Points on a hilly landscape, in no order, each with its height.
A climber steps from a point to the highest of its 3 nearest points, and stops where none of them is higher. Distance is the straight distance between rows; heights are no part of it.
<645> height 1.73: [-15  13   8  16  15  11   3  -1 -18   4  -7   4  40 -15 -12  12  13  -5
  -1   9 -12 -13  -6  -9 -12  14   0   1   7  -6   1  -8 -14 -15  -4 -17
  -3   1   1  33 -16 -28 -25   2 -12 -24]
<301> height 1.67: [  8 -23 -10  -6   3 -10   6  -2   7  17 -14   2 -29  -2  -6  10   4   4
 -11   8   8   6   9 -11   9  -9  23   6  -7 -21   3  -7  13  -2   2  27
   5   8   1 -25  17  31   7   0  19  11]
<352> height 1.93: [ 24  12  -9 -22   9   7   4  14  16 -12  18  11  -4  -7  -1 -31 -32  -2
   2 -21   1   8 -18 -15  -7  -8 -21  25  21   0  26  -5  10  13 -21  -9
  -5 -40  -7  28  16  -6  -1  23  -9  21]
<576> height 0.94: [ 18 -13  -8 -16   7  -4   8   4   8   9  -2  -4 -19 -12  -6  10  -4   5
  -5   5  -1  16  12  -8   5 -13  11  -1  -5 -14   0   1  21   2   3  16
  -6   7   2 -21  17  15  15  21  30  16]
<516> height 0.52: [  9   6  35   5  17   0   0   5 -19  15 -10  -4  22  13  -2  -7  -6  -7
  19  16   3   1   5   2 -23   4 -17 -15  -9   0  -5  -1  -3  10 -11 -31
  -9   1  -3  31   4 -10 -14   2 -34  -8]
<843> height 3.66: [ -4  -2   6  13 -13  22 -10  -8  -3   4  -7  -6   8   0   3   0  22   2
  -1   8   9  13  -6   0   5   9  -2 -10   7  -2  -1 -13 -11  -5  -2  -9
  16  20  -5  20   1   1 -14 -28   1 -30]
<485> height 2.80: [-19  14   9   8   9  19 -13   3  -3  22 -13 -15  24 -16  -1  -8   9 -10
  -1   0   9  21  -7 -17   0   6  -3 -11  -9  -7 -21 -20   3   6   0  -2
  11  20   0  10   9  -6   0 -11  35 -18]
<378> height 4.91: [  5  13  22   5   0 -14 -20  28 -11  20  -9 -19   8  12   7 -12  -3   2
  18   0  28  16  22 -18 -13   7 -14 -13 -15  -7  12   5 -19  13 -16 -25
 -11  -6  -1  20  18 -14   0  -6 -14 -16]
<421> height 3.14: [ -3  17   8  -8   1 -21 -17  23  -3   5 -15  -2  -6  31  11 -28  -1  19
  23 -19   6  -3   7 -18  15  -5  -7   7  -3  10   9  18  -8  12   2   1
 -24 -21 -17 -19   3   3   6  -3 -30  27]
<272> height 3.81: [  8  25  17 -15  21   6   0  -5  -6  18  22   2  37  -6 -18   0   8  -4
   6  21 -29   2  -2 -11  -7   8  -8   3  11 -17 -16 -14  24   5  -9  -3
 -11  -6 -10  32  11 -18   0   8 -29  24]
<126> height 5.52: [ 30 -15  -8  -4 -14  30  24  -2   8  11  10  23 -18  11  -7   9  17  -2
  -3 -13  -8   1   6  30  19  -8  -8  15  12  13  28  -4   1  -3   7  -2
   6 -17  -4  -2  -4  10  -5   7  -1  10]
<205> height 4.02: [-18  10   5   4  -2 -32 -19  -1 -10 -26  -8  16 -27  23  20  -4 -15   4
  16 -11   3 -19   1   6  -4   3  11  10 -25  20  14  30 -24   5   1   0
  -7 -26  -5 -22  -9 -15   2  -5 -27  -2]
<873> height 4.79: [-10  -2  23   1  20   6  -5   1 -19  -3 -16 -17   6 -12  11  -7  -7 -10
  10  -4   5 -15   2  -3  -3   7 -10  -8 -10   5 -10   3 -15   3  -9 -24
 -15  -2   1  10  -2 -14 -11   1  -3 -11]
<826> height 6.02: [-10  14  14   0  20  23  -6   4  -9   8 -15 -14  22  -6   3   5   4 -15
  10   5  -7   7  -9 -11  -1  10 -12  -5  -5  -1 -17  -7  -1  -2  -2 -14
 -10   2  -1  17   0  -5  -9   2  -2  -3]
<483> height 4.16: [  3  16   1   1  12  -1  18  -7  -4   3  20   7  30  -7 -21  19   9  -7
  -2  11 -26 -16  -3   6  -7  18  -9   7  17 -11  -3  -4   6 -17 -19  -4
  -4 -16   3  34 -10 -19 -26  16 -26  17]
<763> height 5.30: [  3  15 -13  -9  15  12   8   6  11   7   9  -1  22 -27 -15  26  16 -14
  -1  18 -20  11  -8 -20  16   8   1   1   7 -17 -15  -9  31   9  12   6
  -4  -2   2   1  10  -4   3  22  21   7]
<920> height 3.17: [ -1  16 -16  -6   2 -17 -15  11  -1 -19  -2  13 -22  11  16  -7 -14   3
  13  -9   2  -6   8  -6   1  -8  -1  -1  -7   6  13  16 -15  -1  -9  13
 -14 -19  -7 -16   8  -2  11  14  -1  18]
<642> height 3.53: [  0   0  -5   3  -2  -2  21  -1   2  22  18  -1  41  -6 -15  27  27   3
 -14  15 -46  -8   1  10 -13   5  -6  14  15  -9  -9  -9   0 -22   0   0
  -2   8   5  42  -3 -15 -17   7 -12   4]
<1031> height 3.62: [ -2  -8  -7   1 -11 -21 -16   8   7   7 -20  -6 -18  10   6  14   0   8
  -6   3   9  19   7  -7   3 -12   6  -1 -13   0   3   1  -2  -1  -4  27
  -7   6  -3 -20   7  10  15  -3  11  17]
<739> height 4.89: [ 10   4 -12  -7  25  19  14  -2   3  -9  19   5   0 -17  -2  12  -4 -15
  11   7 -10  -3   1  -7   9  -4   2  -5   9  -1  -5  -9  21   6  12   7
  -2  -3  -1  -3  -4   8   3  29  22  17]
<588> height 3.93: [  5   0   4   0  -5 -18 -15  12  -7 -17  -7  -1  -9  17  20   4   0  -4
  11  -7   6  -1  11   0  -1   4 -11  -2  -5   9  14  18 -10   3 -13  -1
 -18  -9  -3 -12   2  -8   0  -7 -24  16]
<330> height 4.46: [ 11   4 -20  10   2  26  33  -5  -6 -11  24  22  11 -22 -13  12   2 -13
   3   1 -19 -20  -3  10   4  -6  -3   3  18   2  12  -2  16 -14   5  15
   7 -14   8   9 -26  -2  -5  27   9   9]
<288> height 1.59: [-22  20  16  -3  11  -8 -14  10   9  22 -16 -28  16 -15   1 -17  -8   9
  -1   5  27  16  16 -14   2   3   2 -15 -10  -3 -13 -27   0  -5  -5  -4
  13  20  11   9  19  -6   7 -27  31 -26]
<282> height 1.39: [ 33  -7  -8 -19   0  17  16  15   5 -16  28  12 -15 -16  10  -1 -17  -4
   4  -9 -11   9  -2  -5   4 -22  -6  13   6   3  19  10  28  22 -22   5
  -5  10  -6  -1  -1   8  11  25  13  22]
<281> height 4.54: [-23   3  10  -6  12 -11 -15 -12 -12 -16  -6 -13  -6   0  10   0 -14  -5
   5  -9  -1  -5  -5   7  -9   7   0  -1 -12   2 -10   3 -11  -4   2   3
  -4   9   8 -16   2  -2   4   0   8  -2]
<305> height 5.73: [-14  -1 -17  11   5   8 -10 -18   0   4   3  -2  16 -16  -4   9  20 -23
 -15   2  -4  10 -14 -15  -1  10   8  -4  -1  -8 -14  -8  10  -2  15   4
  13  10  -3  -8   2   7  -1  -3  33  -6]
<533> height 1.91: [  1   9  27  14   9  10  -7  -8 -12  16   6  -4  21   9  -7  -8  12  -2
  18  22   8  12   7  -5 -12  14  -6  -5  -2   3   2 -22 -12   2   0 -21
  11   6  -3  33   0  -8 -15 -22 -27 -31]
<837> height 5.32: [-13   5   8  12 -22 -27 -29   7   3  12 -30  -9  -9   8   8   0  -4  15
 -13  -2  19  12   1 -10   1 -15  18  -1 -11  -3   1   6  -5   4  -6  17
   2  13 -11 -21  -1   0  19 -19   8  -2]
<894> height 1.97: [  2  16  13  15   1   3   1  -6 -21  22   8  12  44   1 -10   3  22   3
   5  20 -19  -2   1   3 -20  12  -5  -7   5  -9   3 -11  -3 -10  -6  -7
   3   3  -9  46  -6 -17 -17   1 -28  -8]
<1086> height 3.72: [ -1 -23   0   0 -16  -1  -3  -6   5   7 -10  10 -24  26  13   2  10   5
  -2 -13   1  -4   1  20  10   0   1  13  -2  15  13  -1 -11  -1  14   8
  -8   6   8 -15  -6   9   0 -30 -14   6]
<773> height 2.44: [ 20  -3 -11  -8  -4 -11  -6  13   6  -5   0  11 -29  16   1  14 -11  10
  -2  -3   8   5  14  -8  16 -18   9   5   0   1  20  13   6   7  -8  23
 -11  -5  -9 -16   7   3  16   7  -1  23]
<499> height 2.75: [-20   4 -22   3 -23  -6  -1  -8  -9  -6  23  -9  26  -6 -11 -20   6   3
 -26   5  18 -35  16  -1  -3   4   1 -20  -1  -1 -34 -12 -13  -9  11  -8
  35  17 -13  12 -12 -18   1 -22  29 -47]
<1109> height 2.43: [  5  16 -17  -4  -2 -14  -7  15  13  -7   7  12 -25   1   4  -3 -16  15
   8  -6  -5   9   6  -6  -3 -13   5  -1  -3  -4   7  13  -2   0   2  19
  -3  -9  -2 -24  12   7  21  27  23  20]
<166> height 3.42: [ -3  13  17  13 -14 -23 -32  25  -3   0 -25  -4  -7  30  14  -8   2  10
  16  -7  13   3   8 -17  12  -1   3  -3 -11   6  18  11  -9  12  -7   2
 -18 -16 -10 -17  -6 -10  14 -16 -22  17]
<412> height 5.18: [ -2   6  26   7  22  -7 -15   7 -12  10 -14 -21   2 -18  13 -17 -14   5
  18   2  29 -16  10 -10  -7  -2 -11 -12 -12   6  -1  10 -21   8  -7 -32
 -16 -14   8  21  13 -34  -4   4   5 -30]
<340> height 2.79: [ 14  -5  -6  -5   9  38  34   0  -7 -16  32  21  -6  -6  -2 -10 -23  -1
  12  -7  -7 -27  -9  17  -1 -11 -13  14  23  16  10  -3  15  -1 -20  -2
   4 -21   0   7 -29   3 -11  22 -16  28]
<450> height 2.10: [ -4   5  -8  22  -7  13  12  -9  -8  -3   2  -3  19  -7  -4  12  20  -9
  -4  -6 -11  -4 -15  10   0  11 -10   6   1   5  12  -4 -13 -26   9  -8
   0  -5   5  16 -13  -1 -20   3 -12  -5]
<608> height 2.78: [-13 -13   3  -1  -5 -16  -8  -6   8  21 -27 -16  -9  -1   4   4   6   6
 -13   3   8  16  -4 -12   1  -7  15   2  -7 -16 -13  -9   8   2   0   9
   7  23  -1 -18  12  16   8 -10  29   7]
<672> height 3.10: [ 10   4   5  12 -13  12  -3  -7   1  17  -6   7  22   0  -5  14  24  -7
  -4  21 -17  21 -11  -4  -3   7  -1  -5   8  -7  -8 -10   1  -9   8   0
   3  11  -9  35   1   1 -14 -10 -14  -5]
<1070> height 4.14: [  6  14  -2   3   6  16  -2  -2   5  24  -3   3  27 -15 -13  19  25  -6
  -9  36 -24  22  -8 -19   1   7   1  -3  12 -19 -21  -7  12  -5   7   8
   4  13 -17  37  13   2  -5  -5   4  -2]
<218> height 2.34: [ 26  14  -6 -21   4  -7  -6  24  11 -21  15   3  -9  14   2 -19 -11   1
   8 -18  11   8   8 -18   8  -5 -19  10   8   5  15   6   2  12 -19  -8
 -15 -32 -11   1  21   0   5   9 -23  27]
<585> height 0.44: [ 34 -23  -1 -20   9  10  19  11   3   5   3  10 -24 -19  -9   9  -9   4
  -3   0  -8  12  13  -3  10 -21  19  10  -6 -23  17   3  28  12 -11  19
   4  14  -1 -18  13  24  15  19  23   9]
<753> height 3.39: [-18   6  -3   7 -17 -39 -10   6  17   5 -13   1 -15   1  -5  -4 -20  16
 -25   7  20  25 -20  -3  -9  -8  30  -3 -17   4 -13  23  -5   2   7   5
  20   7   5 -44  -7   9  13   9  15   1]
<1111> height 4.26: [ -9   4   4  10 -27 -33  -9  -4   8  18 -28  -8 -16   8   2  -1 -10  15
 -30   3  18  12  -9 -14  -6 -18  35   3 -15  -1  -6   1   3  13   1   9
  16  11 -12 -35  -2  16  16 -15   9  -9]
<504> height 2.76: [ -7  26   3   2  -6 -31 -22   7   8   5 -10   5 -14  26   9 -15 -11  25
  13 -10  10  10  -9 -12   6  -4   6   5 -17  14   0  11 -13  10  10  16
  -9 -13 -12 -40  -3   0   9   7  -6  14]
<795> height 4.22: [-14  -3  18   6   5 -18 -19  -2 -14 -25 -13  -5 -20  11  21 -12 -11  -2
  13  -9   8 -26   9   6 -14   2  -3   2 -19  17  14  26 -23   4 -11 -13
 -10 -17  -4 -13  -5 -22   1  -9 -27  -7]
<964> height 1.22: [ 15   2 -16 -18   6   9  12   4   3 -30  25  16 -22  -3  12 -13 -28  -5
   9  -6  -9 -16  11   3  -8 -15 -11   5   4  11  17  12   6   1 -13  10
  -5  -9  -8  -3   1   7   4  28  14  18]
<300> height 2.09: [ -1 -11 -14   9 -27  15   6 -19   7   7   1   3  -1  -6   6  19  27   1
  -9 -10  -8   0 -12  14  12  -6   4   4   6   5  12  -4 -23 -16  14  -4
   2  -3   1   2   4  16  -7 -11   3  -8]
<713> height 3.19: [-24  -9 -13   2 -23  -2 -10 -19   4  -7  10  -9   5  -2 -10 -19  10   2
 -19   2   6  -6  -7   0  -1  12  16 -11   5  -5 -20  -6  -2   0   6   0
  32  22 -10  -4  -5  -9  12 -20  28 -29]
<1028> height 5.87: [ -8 -13  22   4  -6   3 -13  13 -10  -4 -22  -9  -1  23  16 -11  -4   7
  14   5  20  -5  23   6  -9   5   0  -1  -6  11  16  -3 -15   5 -14  -2
  -1  14   7  -1  -5 -12   2 -30 -19 -21]
<329> height 3.23: [  4   2   7  -1  -1  -5 -19  21  -5   3 -23 -17   2  11  14   3  -1  -1
   2  -3   7  12  10  -4  -1  -1  -9  -5 -10   0   2   4  -8  -3  -8   5
 -19   6   1  -4  12   0   5  -2 -10  12]
<313> height 3.34: [ -8   8  -2   7 -15 -34 -17   3  15   3 -12  10 -21  23   1   6 -16  13
 -12   0  16  15 -10  -6  -2 -11  21   2 -23   6   3  10  -8   6  10  23
   4 -10  -7 -38  -4  10  15   0   8   8]
<609> height 1.92: [ 31   6 -12 -19  -2   3  -1  23  19 -19  29  17 -11  15  -1 -14 -12   7
  -4 -23   6  20   3 -12   9 -18  -8  13   8   1  30   8  15  22 -26   0
  -7 -14 -13   8  15   2   8  12 -13  30]
<1106> height 2.77: [-29 -20 -15  -6 -11 -23   7  -1  23 -13  -7  -3 -19  12  -9 -20 -14   7
 -20   9  19   4 -23  18   8  10  26   2   0  10 -20  18   0   3  15  -4
  32  18  11 -35 -17   4  16  -6  10 -19]
<1040> height 4.03: [ -3   1  19  12  14   4   8 -16 -17  -8  -6  -4   6  -6  -1   0  -3 -11
  13  -7  -3 -26  -9   8   2  15 -16   4  -1  15  -1   6 -10  -6  -9 -29
  -9  -7   6  16 -18  -7 -30   6 -28   2]
<260> height 1.72: [-25 -13 -32   5  19   5  29   4   9   6   9   4  44 -16 -18  29  35  -4
 -17  13 -34 -14  -9  -7  -7  -5  -3  10  19 -19 -11 -18   8 -15  13  -9
  -2  16  20  11 -12  -8 -14   9   5  -2]
<1092> height 1.83: [ 18 -18 -14  -7   2  10  11   0   5  -8   9  17 -31   6  -1   3  -8  -1
   3  -4  -2  -1  18  15   4  -8  -4   1   2   1  10   7  12  -2   1  22
  -2   4   5 -14  -2  10  12   8  14  15]
<350> height 2.06: [ -8   8   1   6 -21   7  -6 -14   3   7   4  -5   4 -14  -5 -13  22  17
 -12   4  26  -1   9  -2  21   3  15 -24   9  -6  -9 -15   1  -4  -8 -12
  30  23 -10  17  14   1   3 -46  24 -35]
<648> height 3.55: [-17 -16  -7  -3 -34 -20  10 -15  12   6  -6   1 -26  18   0  -8  -6  30
 -22  -3  12   1 -16  12   6  -3  37   8  -2   4 -15   6  -2  20  19  -2
  27  12   1 -36 -10  23  15 -34  -4 -20]
<36> height 4.90: [  9 -15 -19   5   6   2   1 -15   7   1   7  10 -10 -17 -13   8  16 -17
   1   6  -2   3  -3  -9  11   8   9  -4   2 -11  -6  -3  18  -8  20  13
  14   0   3 -15  10  22   2   7  30  -3]
<308> height 4.01: [-14 -12   3   6  -1   5  -9 -16   0   1 -12  -9  -5   0   2  -7  15  -6
  -5  -4   6   6  -6  -6   4   9   8  -8  -2  -5 -11  -6  -3   1   6   1
  11  22   2 -10   1   8   6 -19  17 -11]
<535> height 0.78: [  0  -6  -8  -3  10   9  17  -8  -2 -25  21  24 -27  10  11  -6 -21  -8
  11 -12  -5 -27  12  23 -11  -2 -15   5  -3  18   2  14  -8 -14  -3  14
  -2  -9  12 -14 -11   5  -5  14  -2  14]
<420> height 3.31: [ -8 -11   3   7 -26  13 -13 -22   0   6  -4  -3 -10   5   4  -8  23  13
   0 -10  12  -4  -5  13   7   2   9  -3   3  -4  -1  -8 -11   5   6  -3
  16  16  -3  -4  -2   5   9 -42   6 -24]
<151> height 0.23: [ 24   9   1 -28   5  -4   4  11   5  -4  28  -7  15   5  -7   0 -21  -1
  -4   0  -4  18  -3   0 -13 -14  -8   7   9  -3   2  -9  23  23 -16 -10
 -20  -8  -3  29  19  -3   8  14 -28  25]
<539> height 4.61: [-17  10  26  18  35   9  -6 -11  -5   2 -14 -23  12 -18 -10 -20   0  -6
  12  16  31 -34  13  -1  -5  10  -5 -19  -2   5 -10  -9 -11   0   3 -26
   3 -16   6  14  -4 -27 -17 -10   5 -40]
<881> height 3.06: [  5  11  13  -6  19   0  10   1 -10  -2  -2 -12   8  -3   5  -3  -9 -17
   6   5  -7 -11  -6  -2  -4   3 -21  -5   9   5 -12   0   6   1 -11 -21
 -16 -12   1  25   4  -2 -19  14 -21  16]
<925> height 4.43: [ 31 -16  -6  -3   5  19  11  -4   2 -22  17  28 -18 -28 -16  -2   2 -13
   5  -3 -30  -3  -3  10  11  -8  12   2  -4 -18  -2  15  35  12   7  17
  13   3  10 -25 -11  15   3  17  33   3]
<974> height 0.34: [ 15   9  -2 -30  16   7  12  10  13   3  28  -4  14  -9 -10   5 -19  -4
   2   8 -16  15  -9  -9   5  -5  -8   8  11  -2  -6  -9  31  17 -14 -11
 -16 -10   2  29  12   3   4  27  -7  22]
<379> height 3.77: [-21  -6   0   1  -1 -20  -4  -9  -3 -28   0  21 -24  23  12   3 -21   5
   5  -6   0 -19   3  23 -10   2  -2  10 -16  19  13  23 -16  -7  10   8
  -8  -3  13 -22 -11  -4   5  -1 -19  -6]
<1055> height 2.05: [ 18  -4  11   2   0  -5   7   7 -12 -10   3  -8   6  13   7   0  -8 -12
   2  -3  -1  -7   8   7  -9   7 -21  -4   4  10  -4   2   4   0 -12 -17
 -19 -15  -2  14   3  -3 -22   6 -44  15]
<557> height 2.51: [  5  20  12 -15  18   0   3  18  -7  13 -10 -16  21 -16  11  -6  -9   0
  12   3 -14  -3  -9 -18  -9   0 -19  -9   7  -5 -26   3   1   3  -3 -16
 -22  -9  -3  37  16  -9 -12  20  -8   8]
<548> height 2.85: [-28   6   9   0   3   7 -13 -15 -12 -10  -4 -14   8  -1 -14 -29   2   0
  -3  -1  16 -17   8  10  -8  18   0 -11  -1  -2 -20 -15  -9  -5   4  -3
  21   7  -1  -5  -6 -11   6 -24  18 -30]
<627> height 3.82: [-19 -15   5   1 -23  -9  -8 -13   8 -13  -3   2 -24  25   8 -12  -1  17
  -2  -7   5 -12 -10  31  -3   0  11   7  -2  13  -1   0 -20   5  20   5
   8   5   8 -30 -15  -2  13 -35  -7 -14]
<612> height 5.31: [ -4  -7 -20  16   1   2  10 -25   0 -14  18  16   2  -9  -6   8   9 -21
  -9  -5  -4  -5  -3   6   1  14  -2  -2  -1   1  -1  -2  -6 -14  25  10
   6   0   9  -9 -13   5  -5  15  20  -5]
<1046> height 4.42: [ -6  -7  20   3   9  -7 -12  -2 -23 -15 -18 -15  -5   1  22  -9  -9  -2
  14  -9   5 -15   9   5 -11   4 -13  -2 -10  11   8  11 -16   5 -15 -15
 -16  -1   1   5   1 -14  -2  -4 -16  -6]
<595> height 4.25: [ -7   3  12   3   8   7 -18  11  -3  19 -21 -23  13  -3   8  -5  -3  -5
   5   3  12  19   5  -9  -2   6  -5 -11 -15  -5 -12 -11  -6  -1  -8  -4
  -7  21   3   6   5   1   5  -6  14  -7]
<141> height 5.84: [ -4  -6  16  14  -7  15 -11 -10 -13  -3 -12  -5   4  11   8  -4  19  -2
   9  -7   4   0   2   7  -1  15  -9   2  -2   5   1 -11 -14  -7  -3 -11
   1  15   7   4 -11  -3 -11 -23 -11 -16]
<811> height 3.40: [-19   1  -7  -1  -6 -29 -16   1   6  -5   2  -1 -11  -2   7   0 -12   1
  -7   3   3  11  -3   4 -13  -3   8  -9 -11  -5  -8  14  -7  -4   8  16
   2   5  11 -26   4   4  15  12  25  10]
<980> height 1.98: [-26 -11 -27   9   0  10   9 -11  -4   3   3 -12  39 -19   1  17  22   1
 -19  -2 -17 -11 -24  -1  -2  -7   6  -3   7  -5 -12 -13  -7  -9  20 -11
   7  22   2  20 -16 -10 -10  -6   5 -29]
<1114> height 1.57: [ 13 -11  -3  -1   6   5   1  -2   5  17 -17 -13   0   0  -2  12  14  -7
  -2  14   0  25  -1 -16  15   6   2  -2  -3 -13 -11  -8  15  -1   5   7
   6  10  -6   0  19  18  -3 -12  11  11]
<632> height 2.07: [-28   0  12  -1 -13 -19 -18  -2  11  15 -17 -22   1  -4  -9 -20  -9  12
 -16   0  15  11  -2  -3 -13  -3  23  -6 -12  -6 -22  -8   7   6   0   7
  21  28  -4 -20   2   2  21  -9  33 -12]
<529> height 5.56: [ 18 -24 -26   8 -10  15  21 -14   3   0  11  27  -9 -17 -14   8  18  -9
 -10  -7  -9  -7   0  11   7  -4  12  -1  11 -10  10   3   3 -14  27  12
  15  -8   3 -10  -1  24   3   9  30  -9]
<928> height 1.14: [  3  -4  -3  -4  10   9   9  -5  -6  -7   2  -2  -9   7   5   5  -7 -14
   6  -1  -3  -1   6   6  11   7 -22  -2   4  13   6  -4   3 -14  -1   5
 -13  -2   7  -3  -8   6 -10  10 -14  16]
<579> height 3.80: [ -3 -10  -9   6 -14 -35   1   8  12  13 -18  11 -25  15  -4  10 -15  14
 -25   9  18  14  -3 -10  -5 -25  36   2 -13  -5   2  11   3   7   9  25
  14  -3  -9 -42   6  31  11   3   7   1]
<178> height 4.15: [ -9 -15   6   8 -20 -16 -15   4   0   1 -26  -3 -12  28  16   2  -9  11
  -7  -2  10  -2   5   6   1  -7  19   8  -7   9  11   1 -11   7   5  17
  -7   6  -5 -19 -11  -1  11 -41  -9 -12]
<665> height 4.84: [-10  26   3  -2  17  15  -1   2   4  11  -2  -1  27 -10 -12  22  14 -12
   3  20 -23   8 -12 -15   3  13  -6  -3   7 -16 -25  -9  13  -2   3  -2
  -9  -2   0  19   4 -13  -6  15   2   9]
<852> height 3.76: [ -3   1  29  20  12  15   4 -11 -18  -3 -12  -9  11  -4 -10 -10   3  -1
  16   5  15 -18   8   8  -8  17  -9  -4   2  10   9  -9 -17  -4  -2 -32
   7  -5   4  17 -14 -15 -19 -12 -22 -29]
<623> height 0.77: [ 36 -12  -5 -21   9  12  14  11  15   3  11  -3 -11   0  -6  16  -7  -1
  -8   6   0  21  10  -5  17  -9  -1   7  -1  -3   8  -1  27  11  -9   4
  -8   8  -4  10  12   8   6  13  -2  17]
<395> height 2.11: [ 29 -15  -5 -12   0  21  18   9   9  -5  26   9 -12  12  -7   5 -19   0
  -1 -17  -3   5   5  15   3  -6 -13  14  12  13  19   1  22  11 -18  -4
  -9  -6   4  10  -7   3  -7   9 -27  23]
<341> height 5.14: [-10 -26 -15  -3 -23  -4  17 -21   8   6   7  32 -28   6  -5  -4  13   2
  -3 -16   3  -1 -10  27   3   3  17   2   1  -5   4  12 -12   3  30  16
  20  -1  10 -28  -5  28   8   0  16  -7]
<624> height 4.55: [ 25 -10 -12  -3  -2  33  24  -9  -1 -19  27  25 -14 -19  -9  -1   3 -13
   9  -2 -22 -12   1  10   2  -8  -2   3   8  -2   3   4  29  -2   1  12
   9  -6   5 -17 -23  10   5  22  16  14]
<904> height 2.66: [ 17  18 -12 -11   5 -12  -8  11   1  -8  -4 -13  -7  -6  15 -12  -8   7
  11 -18  -7   2   2 -21   6  -3 -17   0   7   0   2   9 -11  -7  -6   0
 -16 -26  -5  -1  26   0   4  17   0  14]
<521> height 5.54: [-16 -14  20   8  -7   3  -3 -11 -14 -18 -10 -12  -6  15  13 -12   3   4
  17 -10  10 -23  15  18  -7  10 -11  10  -3  13  12  -3 -19  -3   1  -8
   0   7  11 -15 -11 -13  -4 -23 -25 -20]
<1036> height 3.35: [ 19  10  -2   5   1   6  30  -5   3   2  25  12  15   7 -23   2  -1   0
   3  -5 -12 -12  -9  30   3   7 -14   8  18   9  14 -11   7  -8 -12  -9
  -1 -31   7  18 -16  -8 -22  14 -41  25]
<546> height 4.87: [  0  22  -9 -11  21  15  16   3   4  -4  20  11  25 -18 -16  23  11 -15
  -3  17 -28  -5  -5 -15   6  15  -7   5  22 -11  -5  -9  16  -5  -4  -2
  -9 -17   7  23  -4 -13 -14  25  -3  16]
<946> height 2.30: [-15  -2  -4   9 -20  22   7  -3  -1  14   6 -16  28 -14   6  13  24  10
 -16   1   0  -6 -17  13   3 -12  12 -10   8  -2 -10  -8 -16 -12   9 -19
  13  20  -5  24  -5   0  -5 -22   6 -38]
<119> height 3.68: [-24 -15  -5   4   1 -18  -2  -7   5 -17   2  12 -23  17   2   1 -15  -3
   1   1   3  -2   2  24 -10   8   4  -2  -8   4  -5  15 -11   2  13  15
   3   9  17 -25 -13   8   8   2   5  -1]
<1072> height 5.74: [ 27 -14 -19  -7 -15  24  36  -1   7  13   8  14  -2 -23 -14  20  24   5
 -12   1 -14   1   1   9  15 -14  10  -1  15  -7  23  -2   5  -8  17   5
   9  -9  -5  13   5  23   3  10  10  -8]
<675> height 2.28: [  6   0 -18  12  -3  11  14 -10   9   3   4   6  17 -13  -6  26  22 -12
  -9   7 -14   2 -13  -2   6   5  -7   1  14  -1   4  -3   3 -23  11   4
   3  -6  -1  25  -6   2 -12  12  -3  -3]
<1022> height 1.21: [ 26  -8   3  -8  -1  -3   5  18   1 -12  21   2   0  23  -2   8 -18  -4
  -1  -8   3   0  16  13   4   3 -18   5  10  12  12   2  11   2 -11  -5
 -20 -11   5   8   4   2 -12  -4 -35  25]
<77> height 2.48: [ -4  12  -5 -10   7  -7  -7  11  -3   7  -5 -25   8 -20  19   1 -13   0
   7  -8  -9   6  -5 -19  -2   2  -7  -7  -6  -5 -22   1  -3  -4   5   8
 -11   2   9  -4  20  -2   5  17  25  13]
<135> height 5.19: [-15   8  19   1   3  -9 -23  11 -15   1 -21 -22   2 -11  12 -15 -15  12
  11  -8  16   2   7  -6  -8  -2  -3 -11 -13  -4  -2   4 -14   0  -9  -4
  -6   2   5  -5   5 -16   9  -3  12 -11]

Call two points neighbours if one is among the 3 nearest of the other. Go from one point of each pair to the other, from neighbour to neighbour, staying as high as possible. Name the lowest point that can't be avoided.
<135> / <763> => <873>
<135> / <1028> => <1046>
<1072> / <305> => <612>
<763> / <826> => <665>

Where does a climber stop that starts at each point below?
<260> => <763>
<1055> => <826>
<928> => <826>
